Each scene shows the same named points in several views. A view is turned or mirrored, shifted and resized as a whole, has a little noise and may leave points out.

Scene 1
View 1
fut: [  3,   4,  11,   8,   1, -13,   4,  -6,  -6,  -9,   1,  12,  -2,  -7,   8,
   2,   4,   8,  -5,   3,  -4,  -4,   6,   4,  -5,  -1,  -5,   6,   3,  -2,
   2,   4,   7,   4,  -3,   4,  -9,  -6,   1,  -5,   7,   6,  -1,  12,   4,
  -6,   6,   8,  -4,   1, -14,  -1]
mufak: [  7,   3,  16,  15,   5,  -7,   3,  -1,  -9, -11,  -1,  18, -14,  -7,   9,
  -1,   3,   6,   0,   0, -12,   2,   7,   0, -13,  -3,  -4,  -4,  13,  -3,
   6,   9,  10,  10,  -8,  16, -16,  -2,  -1,  -2,   9,   2,  -2,  11,   0,
  10,  10,  18, -10,  -1, -12,   0]
Retaf: [  5,   2,   9,  10,   1, -13,   2,  -7,  -8,  -8,   0,  16,  -4,  -4,   8,
   1,   5,   6,  -5,   5,  -7,  -4,   6,   3,  -6,   0,  -5,   3,   3,  -2,
   2,   5,  10,   3,  -3,   6, -10,  -5,   2,  -7,   6,   5,  -3,   8,   5,
  -4,   6,  10,  -5,   2, -11,  -1]
Tugu: [  3,   6,   6,   0,  -3,  -4,   7,   0, -10, -11,   0,   9,  -4,  -5,   5,
  -4,   0,   7,  -9,   2,  -3, -13,  -3,  13,  -3,  -7,   5,  -7,   3,   5,
   2,   4,   3,  16, -12,   9, -11, -10,   1,  -1,  -1,  -1,   3,   6,   4,
  -3,   5,   8, -14,   6,  -8,  -7]
neka: [ 10,   5,  12,  17,   1,  -4,   1,   3, -14,  -8,  -2,  26, -17,  -7,   7,
  -6,   0,   5,   2,   0, -18,   0,   3,   0, -13,  -2,  -2, -13,  11,  -2,
   7,  11,  14,  14, -11,  21, -16,  -2,   1,  -3,   5,  -1,   0,   4,   0,
  12,   8,  21, -17,   6,  -9,  -2]
zez: [  3,   4,  -2,   6,  -9, -14,  -1,  -5, -13,  -5,   0,  18,   2,  -2,   3,
  -4,   3,   4, -13,   8,  -8, -14,   2,   8,   1,   2,   0,   0,  -4,   5,
  -3,   3,  10,   3,  -3,  -1,  -4, -11,   5, -10,  -3,   5,  -1,  -2,   7,
 -12,   2,   6,  -7,  15,  -6,  -3]
Sipeg: [  2,   5,   3,   1,  -5, -10,   5,  -5,  -9,  -8,   1,  10,   1,  -5,   4,
  -2,   1,   5, -12,   5,  -2, -15,   1,  12,   0,  -3,   2,  -1,  -2,   5,
   0,   1,   4,   9,  -6,   3,  -6, -11,   3,  -5,   1,   2,   2,   5,   6,
  -9,   4,   4, -10,   7,  -9,  -5]
manu: [  7,   2,   8,  14,   2, -13,   0,  -5, -11,  -5,  -1,  22,  -7,  -4,   8,
   0,   5,   6,  -4,   5, -13,  -2,   7,   1,  -7,   2,  -7,   1,   4,  -2,
   3,   6,  13,   1,  -2,   8, -11,  -4,   1,  -7,   7,   5,  -3,   5,   3,
  -1,   6,  15,  -7,   7, -10,   3]
sed: [ -1,   3,  13,  -3,   3, -12,  12,  -9,   4, -13,   3,  -6,   2,  -8,   9,
   8,   3,  11,  -8,   2,  12,  -7,   3,  11,  -3, -10,  -1,  10,   5,   0,
   4,   0,  -3,  13,  -6,   2,  -9,  -7,  -3,   1,   9,   3,   0,  24,   5,
  -9,   7,   0,  -1, -11, -16,  -5]
vaze: [  4,   5,   1,   6,  -5,  -9,   3,  -2, -12,  -7,   0,  16,  -4,  -4,   5,
  -5,   2,   5,  -9,   4, -10, -13,   1,   9,  -1,  -1,   0,  -7,   0,   3,
   1,   4,   9,   9,  -7,   6,  -9, -10,   2,  -6,   0,   1,   1,   0,   6,
  -4,   4,  10, -12,   9,  -8,  -4]
guf: [  4,   2,   8,  13,   0, -16,  -1,  -8, -11,  -5,   1,  21,  -4,  -4,   8,
   2,   5,   5,  -5,   7, -11,  -1,   9,  -2,  -7,   4,  -8,   6,   2,  -4,
   2,   4,  13,  -2,  -1,   4,  -7,  -5,   1,  -9,   8,   8,  -4,   7,   4,
  -6,   6,  12,  -2,   3, -12,   2]
bis: [  5,   1,   7,  16,   0, -17,  -3,  -9, -11,  -3,  -1,  22,   0,  -2,   7,
   3,   7,   4,  -6,  10, -12,   1,  11,  -5,  -6,   7, -10,  10,   1,  -4,
   1,   4,  15,  -6,   2,   0,  -6,  -6,   2, -11,   8,   9,  -6,   5,   5,
 -10,   3,  13,   1,   7, -11,   5]
View 2
vaze: [  0,   5,   0,   5,   5,   2,  -1,   2,   4,  -3,   9,  -4,  -2,  -8,   1,
   3,   6, -10,   6,   3,   5,   2,   1,   6,  -1,  -7,  -2,  -6,   3,   0,
   0,   1,  -8,   2,  -2,  -4,  -1,   4,   3,   9,   3,  -3,   1,  -6,   3,
   2,   3,  -2,  -1,  -3,  -4,  -1]
Sipeg: [  0,   2,   3,   6,   6,   3,  -3,   1,   3,   0,   8,  -2,   0,  -4,   3,
   3,   3, -11,   5,   2,   4,  -1,  -1,   5,  -2,  -5,  -1,  -5,   3,  -1,
  -2,  -2,  -6,   1,  -2,  -4,   0,   5,   2,   9,   3,  -1,  -1,  -5,   1,
   1,   4,  -3,   1,  -2,  -5,  -1]
neka: [ -6,  15,  -2,   1,  -2,   1,   4,  -8,   8,   1,  22,  -8,  -6,  -4, -12,
   9,  -2,  -8,   5,   3,   8,  -6,   9,   6,  -2, -10, -13,  -6,   1,  15,
   1,   7, -12,   8,   6,  -7,   5,   5,   5,  12,  -1,   5,   9,  -7,  10,
   5,  10,   9,  -2,  -5,   5,   2]
manu: [ -3,   9,  -2,   4,   2,   4,   0,  -1,   7,  -6,  12,  -8,  -4,  -8,  -3,
   5,   3,  -8,   6,   4,   5,   2,   5,   4,  -3, -11,  -6,  -7,   3,   2,
   2,   6, -11,   3,   2,  -4,  -1,   2,   2,  11,   3,  -1,   5,  -7,   8,
   2,   3,   5,  -4,  -5,   1,   1]
zez: [  1,   4,  -2,   7,   7,   3,  -2,   6,   4,  -5,   4,  -7,  -2, -10,   5,
   4,   7, -15,   4,   5,   6,   5,  -1,   7,   0,  -7,   1,  -6,   3,  -4,
   1,  -1,  -7,   0,  -4,  -5,  -4,   2,   1,  10,   6,  -5,   0,  -6,   1,
   3,   1,  -6,   0,  -2,  -7,  -3]
sed: [ -2,  -8,  10,  10,   6,   1, -11,  -3,   0,  10,  12,  10,   7,   7,   4,
  -4,  -5,  -6,   9, -10,  -5, -11,  -5,   2,  -7,   5,   0,   0,   2,   0,
  -8,  -9,  -4,  -3,  -2,  -1,   8,  10,   7,   6,  -1,   2,  -6,  -4,  -5,
   0,  12,  -4,   2,  -1,  -7,   3]
fut: [-5,  1,  6,  7,  2,  4, -7, -3,  5,  3, 14,  2,  3, -1,  0, -3, -4, -3,
  7, -4, -1, -4,  1,  1, -7, -5, -4, -5,  3,  2, -1,  1, -9, -1,  3,  1,
  4,  7,  3,  8, -1,  3, -1, -6,  5, -1,  9,  5, -5, -5, -1,  3]
Retaf: [ -5,   4,   4,   5,   3,   4,  -5,  -1,   6,  -1,  12,  -3,  -1,  -4,   1,
   0,   0,  -6,   6,  -1,   0,   0,   1,   3,  -5,  -6,  -3,  -6,   3,  -1,
  -1,   2, -10,   1,   1,  -2,   2,   4,   1,  10,   1,  -1,   0,  -6,   5,
   1,   4,   3,  -4,  -4,  -2,   2]
bis: [ -6,   6,   3,   7,   3,   9,  -8,   5,   5,  -8,   8,  -3,  -1, -10,   3,
  -5,   2,   0,   4,   0,  -2,   8,   2,  -1,  -5, -10,   0,  -9,   5,  -5,
   5,   7, -12,  -1,   3,   3,  -4,   3,  -3,   9,   4,  -1,   1,  -8,   9,
  -3,   0,   6, -11,  -4,   0,   3]
Tugu: [  0,   3,   0,   5,   6,  -1,   1,  -4,   3,   5,  12,  -3,  -2,  -1,  -3,
   9,   2, -17,   6,   2,   8,  -8,   0,   8,   0,  -1,  -4,  -3,   1,   5,
  -4,  -4,  -5,   4,  -3,  -9,   4,   6,   8,  11,   1,  -1,   0,  -3,   0,
   7,   9,  -6,   6,  -3,  -6,  -3]
guf: [ -5,   5,   3,   7,   2,   6,  -7,   2,   6,  -5,  10,  -3,   0,  -7,   1,
  -3,   0,  -2,   4,  -1,   0,   4,   3,   1,  -5,  -9,  -2,  -7,   4,  -3,
   3,   5, -12,   1,   2,   1,   0,   4,  -1,   9,   3,   1,   1,  -8,   7,
  -2,   4,   6,  -8,  -4,  -1,   3]
View 3
bis: [-4,  0,  1, -6,  5,  2,  9,  5, -5, -3, -3, -4,  5,  2, -4,  0,  2, -3,
  4, -1, -5, -1, -6,  6,  1,  4,  2, -7,  0, -6, -5,  1,  6,  1, -4,  1,
  2,  2,  0,  3,  0, -1,  1,  4, -2,  5, -7, -8,  4,  3,  2, -1]
manu: [ -4,  -4,   0,  -5,   2,   9,  10,   1,  -5,   2,   3,  -3,   4,   3,  -6,
  -1,  -2,  -2,   1,   2,  -5,   6,  -4,  10,  -1,   0,   3,  -6,   1, -10,
  -4,   0,   2,  -1,  -2,   0,   0,   1,   0,   7,   1,  -1,  -2,   7,  -5,
   3,  -4,   0,   3,   2,   0,   2]
vaze: [ -2,  -4,  -1,  -3,  -2,  11,  10,   3,  -5,   2,   6,  -2,   2,   5,  -6,
  -2,  -4,  -6,  -1,  -2,   7,  10, -10,   6,  -4,   0,   6,  -3,  -5,  -5,
   3,  -9,  -1,  -2,   3,  -5,   0,  -1,   1,   9,   4,  -3,  -7,   3,  -4,
   0,   1,   1,   4,   0,   2,   4]
fut: [ -1,   0,   4,  -9,   5,   4,   9,  -1,  -6,  -2,   3,  -2,   2,   4,  -3,
   1,  -2,   1,  -4,   3,  -5,   5,  -7,   9,   4,   5,   2,  -3,  -3, -13,
   1,   3,   0,  -4,   1,   4,  -3,   1,   2,   3,   2,  -3,   1,   5,  -6,
   7,  -9,   0,   5,  -1,  -6,   6]
Tugu: [  1,  -2,   2,  -5,  -2,  10,   7,  -2,  -7,   2,   8,  -1,  -1,   6,  -5,
   2,  -6,  -3,  -8,  -2,  10,  13, -10,   4,  -5,   2,   5,   0, -10,  -6,
   9,  -9,  -4,  -6,   8,  -2,  -4,  -3,   3,   7,   5,  -4,  -8,   2,  -5,
   1,   1,   6,   6,  -3,  -2,   7]
neka: [ -6, -11,  -1,  -2,  -4,  18,  11,  -5,  -3,   8,  14,  -2,   3,   5,  -8,
  -2, -10,   1,  -5,   7,  -4,  15,  -4,  15,  -1,  -5,   8,  -2,   4, -17,
  -2,  -2,  -6,  -4,   1,  -1,  -1,   1,   2,   8,   3,   0,  -8,  13, -11,
   2,   1,  12,   0,   0,  -5,  11]
Sipeg: [ 0, -1,  1, -5, -1,  5,  8,  2, -5, -1,  2, -2,  2,  4, -4, -1, -1, -3,
 -1, -2,  5,  7, -9,  3, -2,  2,  4, -3, -5, -4,  3, -6,  2, -2,  4, -2,
  0, -1,  2,  6,  2, -3, -3,  0, -3,  2, -2, -1,  6,  0,  0,  2]
Retaf: [ -3,  -2,   2,  -6,   3,   6,   9,   1,  -5,   0,   4,  -2,   3,   4,  -3,
   0,  -1,  -3,   0,   1,  -3,   6,  -8,   6,   1,   3,   3,  -5,  -2, -10,
  -1,  -1,   2,  -2,   0,   1,  -1,   1,   2,   7,   2,  -2,  -2,   5,  -4,
   3,  -6,   0,   4,   2,  -1,   3]
guf: [-4, -2,  0, -6,  3,  5,  9,  3, -5, -1,  1, -3,  4,  4, -6, -1, -1, -2,
  2,  1, -6,  3, -3,  8,  2,  1,  3, -7,  2, -9, -5,  2,  4,  0, -3,  1,
  1,  3,  1,  7,  0,  0,  1,  5, -6,  4, -6, -3,  2,  3,  0,  1]
sed: [  3,   9,  10, -13,   9,  -4,   4,  -2,  -9,  -6,   2,  -3,  -2,   6,   1,
   6,   1,   1,  -9,  -3,   4,   4, -13,   3,   1,  12,   0,   0, -14,  -6,
  11,   2,   1, -10,   7,   4,  -6,  -4,   4,   1,   6,  -8,   2,   0,  -2,
   7, -11,   0,  11,  -6, -10,  10]
mufak: [ -4,  -4,   2,  -6,   3,  10,  10,  -3,  -5,   2,   7,  -2,   2,   4,  -4,
   1,  -4,   1,  -4,   5,  -5,   9,  -6,  11,   2,   1,   4,  -4,   1, -14,
  -2,   1,  -2,  -5,   1,   2,  -3,   1,   2,   5,   3,  -2,  -3,   9, -10,
   5,  -6,   5,   3,   1,  -7,   9]
zez: [ -2,  -3,  -3,  -3,  -1,   7,  10,   6,  -5,   0,   0,  -2,   5,   4,  -6,
  -3,  -1,  -7,   3,  -5,   7,   7,  -8,   2,  -6,   0,   4,  -6,  -6,   1,
   1, -11,   2,   1,   3,  -5,   2,  -1,   1,   8,   2,  -2,  -5,  -1,  -1,
  -1,   1,  -3,   5,   3,   7,  -2]
View 4
Tugu: [  0, -14,  25,   5,  -4,  -9,   7,  -2,   1,  -7,  -3,  -2, -14,  -6,  -3,
 -15,  -2,   3,   2,   2,   7,  -7,  -1,   0,   6,   7,   4,  -3,  -1, -12,
 -11, -16,   8,  -4,  -2,   7,   4,  14,   2,  -2,  -1,   4, -14,   0,   3,
 -15,   4,  -2,  -4,  11,  -1,   9]
fut: [  0,  -3,   7,   3,   1,  -3,   5,   7,   0,   8,   4,  -1,  -2,   0,   2,
  -5,  -5,  -3,   4,   3,   6,   0,   1,  -1,   8,   1,  -1,  -1,   3, -12,
  -7, -11,   3,  -2,   2,  -2,   0,   6,   6,  -3,  -8,   2,  -9,   3,   8,
  -1,  -5,  -7,   1,   5,  -8,  -2]
manu: [ -2,   3,   5,  -5,  -1,   2,  -1,  13,   4,   0,   5,  -3,  -4,   3,   1,
  -7,  -5,  -1,   5,   5,   1,   0,  -2,  -5,  10,  -1,  -1,  -1,   2, -11,
  -9, -16,   5,  -2,   4,  -1,  -6,   8,   2,  -7,  -3,   2, -10,   7,   8,
  -1,  -9,  -1,  -5,   8,  -2,   4]
bis: [ -2,   9,  -6,  -8,   0,   8,  -3,  19,   4,   4,   6,   0,   1,   6,   1,
  -2,  -2,  -1,   6,   5,  -4,   5,   0,  -2,  10,  -4,  -3,   3,   2, -15,
  -5,  -9,   2,  -3,   8,  -4,  -7,   3,   6,  -8,  -3,   2,  -4,  10,  10,
   3, -16,   2,   0,   7,  -5,  -5]
sed: [  0, -16,  13,  13,  -2,  -5,  13,  -3,  -6,  10,  -2,   6,  -2,  -8,   0,
  -3,  -5,  -1,  -1,  -1,  13,  -2,   5,  11,   2,   8,   3,   2,  -1, -14,
  -4,  -3,   3,  -7,   1,   4,  11,   1,  11,   5,  -9,   6, -10,  -4,   8,
  -8,  -1,  -1,  10,   6, -14, -12]
guf: [ -1,   5,   1,  -6,   0,   4,  -3,  14,   3,   3,   5,   0,  -1,   3,   1,
  -4,  -3,  -1,   5,   5,  -1,   2,  -1,  -3,  10,  -3,  -1,   1,   3, -13,
  -8, -12,   3,  -3,   5,  -3,  -6,   5,   5,  -7,  -5,   2,  -7,   8,   9,
   2, -12,  -2,  -1,   7,  -5,  -3]
neka: [ -2,  -1,  16,  -4,   3,  -8,  -3,  10,   7,  -1,   9, -13, -11,   3,   2,
 -17,  -8,   0,   6,   7,   1,  -6,  -4, -14,  12,   1,   0,  -7,   5, -10,
 -14, -31,   8,   5,  -5,  -1,  -4,  15,  -3,  -9,  -4,  -1, -15,   7,   5,
  -3,   1, -10, -13,  11,   3,  17]
mufak: [  0,  -1,  13,   1,   2,  -7,   1,   7,   4,   7,   9,  -9,  -5,   0,   5,
 -10,  -9,  -4,   5,   6,   6,  -4,   0, -10,  10,   0,   0,  -6,   7, -11,
 -11, -24,   5,   3,  -3,  -3,  -1,  11,   2,  -6,  -9,  -1, -14,   5,   7,
   2,   1, -11,  -5,   6,  -6,   7]
zez: [ -3,   3,   4,  -7,  -8,   7,  -2,  10,   3, -12,  -5,   4,  -7,  -1,  -7,
  -9,   4,   6,   4,   4,  -3,   0,  -2,   5,   7,   3,   2,   5,  -4, -16,
  -7,  -6,   5,  -7,   9,   6,  -5,   9,   4,  -7,   7,   6,  -5,   8,   8,
 -15, -14,   8,  -3,  14,   2,   2]
Retaf: [ -1,  -1,   4,   0,   1,   0,   2,  10,   2,   7,   5,  -1,  -2,   1,   3,
  -4,  -6,  -4,   4,   4,   2,   0,  -1,  -2,   8,   0,  -2,  -1,   2, -14,
  -7, -12,   3,  -3,   2,  -2,  -1,   4,   5,  -3,  -8,   3,  -8,   4,   9,
   2,  -8,  -4,   1,   6,  -7,  -3]
Sipeg: [ -3,  -3,   9,  -1,  -5,   1,   3,   6,   3,  -4,  -3,   3,  -8,  -2,  -4,
  -6,   1,   2,   3,   3,   2,  -1,   0,   4,   6,   4,   1,   2,  -3, -14,
  -7,  -7,   5,  -7,   6,   4,  -1,   7,   3,  -5,   1,   5,  -6,   4,   7,
 -11,  -9,   3,   0,  10,  -3,   0]
vaze: [ -4,  -1,  11,  -2,  -5,  -1,   1,   6,   4,  -9,  -4,  -1, -10,  -1,  -4,
 -11,  -1,   5,   4,   4,   1,  -3,  -2,   2,   7,   6,   1,   0,  -2, -12,
  -8, -12,   6,  -4,   5,   4,  -3,  10,   3,  -6,   3,   5,  -9,   7,   7,
 -13,  -9,   2,  -5,  14,   2,   5]
View 5
manu: [ -3,   5,   9,  -1, -21,  -3,  -4,  -6,   1,   6,   4,   0,  -1,  -3,  -2,
  -3,   1,  -6,   1,  -2,   7,   4, -12,   4,  -7,   3,   3,   8, -10,  -1,
   5,  -7,   0,   0,   1,   5,   3,   9,   1,   7,   5,   5,  -2,   6,   5,
   8,   1, -10,   8,  -5,  -2,   5]
fut: [ -9,   7,   2,   0, -17,  -3,  -5,  -3,   2,   3,   3,  -1,   7,  -1,  -9,
  -1,   2, -13,  -4,  -8,   3,   5, -13,   0,  -9,   4,   2,  -3,  -6,   2,
   4,  -2,   3,   4,   1,  -1,   6,  15,   0,   8,  -2,  -1,  -1,   2,   8,
  13,  -4,  -6,   6,   2,  -3,  -4]
zez: [  2,  -6,  13,   7, -12,  -3,   3,  -1,   1,   9,   5,   6,  -4,  -4,   6,
   8,   7,  -8,   7,  12,  -3,   1, -20,   7,   6,   7,   6,   8,  -3,  -5,
   5,   0,  -3,   1,  -5,   0,  -5,   7,   4,   1,  10,   8,  -9,  10,  -5,
   0,  -1, -12,   4,  -1,  -6,   3]
bis: [-14,   5,   9,   4, -19,   2,   1,   0,   5,  10,   5,  -4, -10,  -6,   0,
  -7,   2,  -3,   1,  -5,   1,   5, -17,  11, -10,   7,   4,  15,  -6,   1,
   4,  -6,  -3,  -5,   9,   7,   1,   7,   0,  14,   3,   6,   1,  10,   2,
   6,   0,  -3,  11,  -3,  -8,   1]
mufak: [  0,  12,   5,  -8, -27,  -6, -11, -10,  -1,   2,   0,   2,   6,   3, -13,
  -2,  -2, -11,   0,  -9,  15,   7,  -8,  -2, -11,   1,  -4,  -4, -12,   0,
   5,  -8,   2,   7,  -1,   4,  12,  15,  -1,   4,   3,  -1,  -1,   0,  16,
  11,   1, -12,   7,  -4,   3,   8]
Retaf: [ -5,   4,   6,   1, -17,  -3,  -3,  -3,   1,   6,   3,   1,   1,  -3,  -5,
   0,   3,  -9,   1,  -3,   1,   4, -14,   3,  -6,   3,   3,   3,  -7,   1,
   5,  -3,   0,   4,   1,   1,   3,  10,   0,   6,   1,   2,  -3,   5,   4,
   9,  -1,  -8,   7,  -1,  -4,   1]
Tugu: [  9,  -2,   6,  -1, -12, -10,  -4,  -6,  -2,   5,   3,  11,   9,   2,  -6,
  13,   5, -15,   4,   8,   2,   0, -13,  -5,   2,   1,   2,  -9,  -7,  -3,
   6,   1,   2,  11, -12,  -6,   3,  13,   3,  -5,   7,   4, -10,   2,   3,
   5,  -2, -14,   1,   2,   2,   4]
sed: [-12,   5,  -6,   6,  -8,  -6,  -2,   4,   0,   5,   2,   2,  17,   0, -10,
   9,   7, -23,  -4,  -4, -10,   1, -14,  -8,  -5,   0,   5, -19,   1,   2,
   3,   8,   8,   9,  -5, -13,   5,  18,  -1,   5,  -7,  -4,  -2,   2,   1,
  14,  -8,  -1,   0,  12,  -7, -15]
neka: [ 13,   8,  14, -13, -30,  -9, -13, -18,  -2,   1,   2,   8,   2,   5, -11,
  -1,  -4,  -4,   5,  -5,  27,   9,  -4,   3,  -8,   1,  -5,   4, -18,  -5,
   8, -15,  -3,   8,  -5,   9,  10,  10,   3,  -1,  13,   4,  -5,   0,  19,
   6,   6, -20,   7, -13,  10,  20]
vaze: [  5,  -3,  10,   0, -13,  -7,  -2,  -4,  -1,   7,   4,   9,   2,   1,  -1,
   7,   5,  -9,   6,   7,   2,   2, -15,   2,   2,   3,   4,   2,  -6,  -4,
   5,  -3,  -1,   6,  -6,  -2,   1,   7,   3,  -2,   8,   7,  -8,   7,   3,
   3,  -1, -13,   3,  -2,  -1,   5]
Sipeg: [ -1,  -1,   9,   4, -12,  -4,   0,  -1,   1,   6,   4,   3,   1,  -3,  -2,
   7,   7, -12,   2,   5,  -3,   1, -17,   2,   1,   4,   6,   0,  -4,  -2,
   4,   0,   0,   5,  -3,  -3,  -1,  10,   2,   0,   5,   5,  -7,   7,   0,
   5,  -3,  -9,   3,   2,  -4,  -1]
View 6
vaze: [  3,   1,  -7,  -6,   0,   6,  -9,  -1,   6,  11,  -6,   9,   2, -11,  -5,
  -1,   0, -14,  -5,  -2,  13,  -5,   2,  -1,  -9,  10,  13,   3,  -4,  -3,
   7,  -6,  -3,   4,   2,   0,  -7,  -3,  -4,  -2,  -3,  11,  -7,  -5,  -1,
  -1,   3,   2,  10,  -7,   4,  -3]
Sipeg: [  2,   5,  -7,  -2,  -2,   8,  -6,  -3,   4,   7,  -8,   3,   0,  -8,  -3,
  -3,   1, -10,  -4,  -2,   8,  -4,  -1,   2,  -8,   7,  13,   2,  -6,  -4,
   7,  -4,  -3,   0,   3,  -2,  -1,  -5,  -5,   1,   0,   5,  -8,  -6,  -3,
   3,   0,   3,  11,  -5,   1,  -1]
fut: [  5,  11,  -5,  -4,  -3,   3,  -5,  -2,  -3,   4,  -2, -14,   5,  -1,  -4,
  -6,  -2,  -7,  -1,  -2,   4,   0,  -4,   0,  -5,   0,   6,  -1,  -1,   5,
  13,  -1,  -2,   6,   6,  -7,  -3,   3,  -3,   0,   3,  11,  -7,   0,  -6,
   7,  -1,   0,  10,   3,   3,   9]
zez: [  3,  -4,  -8,  -2,   0,   8,  -9,  -4,   8,   7,  -9,   8,  -7, -11,  -5,
  -4,  -7,  -6,  -5,   3,   9, -10,   2,   0, -12,  15,  18,   1,  -2,  -9,
   3,  -5,  -7,  -6,   1,   2,   1, -14,  -4,   3,   0,  -7, -11, -14,   1,
  -3,  -1,  11,   7, -10,  -4,  -5]
sed: [ -2,  18,   0,   9,  -6,  10,  -2,  -5,  -5,   4,  -3, -13,   4,   1,   2,
 -10,  14,  -5,  -5,  -8,  -2,   5, -10,  16,  -4,  -5,   6,  -4, -17,  -7,
  14,  -2,   2,   2,   3,  -7,   2,   1,  -7,   5,   3,   9,  -2,  -8,  -9,
  18,  -8,  -7,  16,   4,   0,   6]
bis: [ 10,   2,  -8,  -8,  -2,   2,  -4,  -3,   0,  -1,  -2, -13,  -2,   0,  -8,
  -5, -15,  -1,   1,   7,   4,  -9,   1,  -9,  -9,   7,  10,   0,  12,   3,
   6,   0,  -8,  -1,   7,  -4,   2,  -6,   0,   1,   7,  -1, -14,  -5,   0,
  -2,  -2,  13,   0,  -3,   0,  10]
mufak: [  7,  10,  -8, -13,   1,  -2,  -6,   1,  -3,   7,   1, -10,   9,  -4,  -7,
  -1,  -3, -12,   0,  -3,  12,   2,  -1,  -9,  -5,   1,   6,   2,   3,  11,
  14,  -3,   1,  11,   8,  -6, -11,  10,  -2,  -6,   0,  23,  -9,   9,  -5,
   2,   4,  -2,   8,   4,  11,  11]
manu: [  7,   3,  -8, -10,   0,   2,  -8,   0,   1,   4,  -3,  -5,   1,  -5,  -9,
  -2,  -9,  -8,  -1,   2,   9,  -5,   1,  -9,  -9,   5,  10,   2,   5,   5,
   9,  -3,  -4,   4,   6,  -3,  -4,  -1,   0,  -3,   1,   9, -10,   1,  -1,
  -2,   3,   6,   5,  -2,   5,   6]
guf: [  8,   3,  -8,  -9,  -2,   1,  -6,  -3,   1,   3,  -2, -10,   1,  -2,  -7,
  -4, -11,  -4,   0,   5,   5,  -6,   0,  -7,  -9,   5,  10,   1,   8,   4,
   7,  -1,  -6,   1,   6,  -4,  -2,  -2,   0,   0,   5,   5, -12,  -2,   0,
   0,  -1,   8,   3,  -1,   0,   8]
Tugu: [ -1,   7,  -4,  -3,  -1,   7,  -8,  -1,   4,  12,  -7,   9,   3, -13,  -2,
  -3,   8, -15,  -6,  -8,  15,   0,  -1,   5,  -7,   7,  13,   1, -16,  -5,
  10,  -6,   1,   5,   3,  -2,  -9,   2,  -6,  -2,  -6,  15,  -4,  -1,  -4,
   5,   2,  -5,  15,  -4,   6,  -4]
neka: [  7,   5, -10, -17,   1,  -2,  -9,   3,   0,  11,  -3,   2,  11, -11,  -9,
   4,  -5, -16,  -1,  -4,  20,  -1,   3, -16,  -6,   5,   9,   5,   4,  13,
  12,  -5,  -1,  14,   9,  -1, -16,  10,  -1, -10,  -6,  27,  -9,  13,  -2,
  -5,   9,  -2,   7,   0,  16,   6]
Retaf: [  5,   7,  -8,  -5,  -1,   2,  -6,  -1,   0,   4,  -4,  -7,   2,  -3,  -6,
  -4,  -5,  -6,  -2,  -1,   6,  -4,  -1,  -3,  -7,   3,   9,   1,   1,   2,
   9,  -2,  -4,   3,   5,  -4,  -4,  -1,  -3,   0,   1,   8, -10,  -2,  -3,
   1,   1,   3,   7,  -3,   5,   6]

In a view up to two points have been moved. Name them for each view, in the order of its rows, or write -.
view 1 => fut, Sipeg
view 2 => vaze, manu
view 3 => bis, mufak
view 4 => Tugu, Retaf
view 5 => neka
view 6 => zez
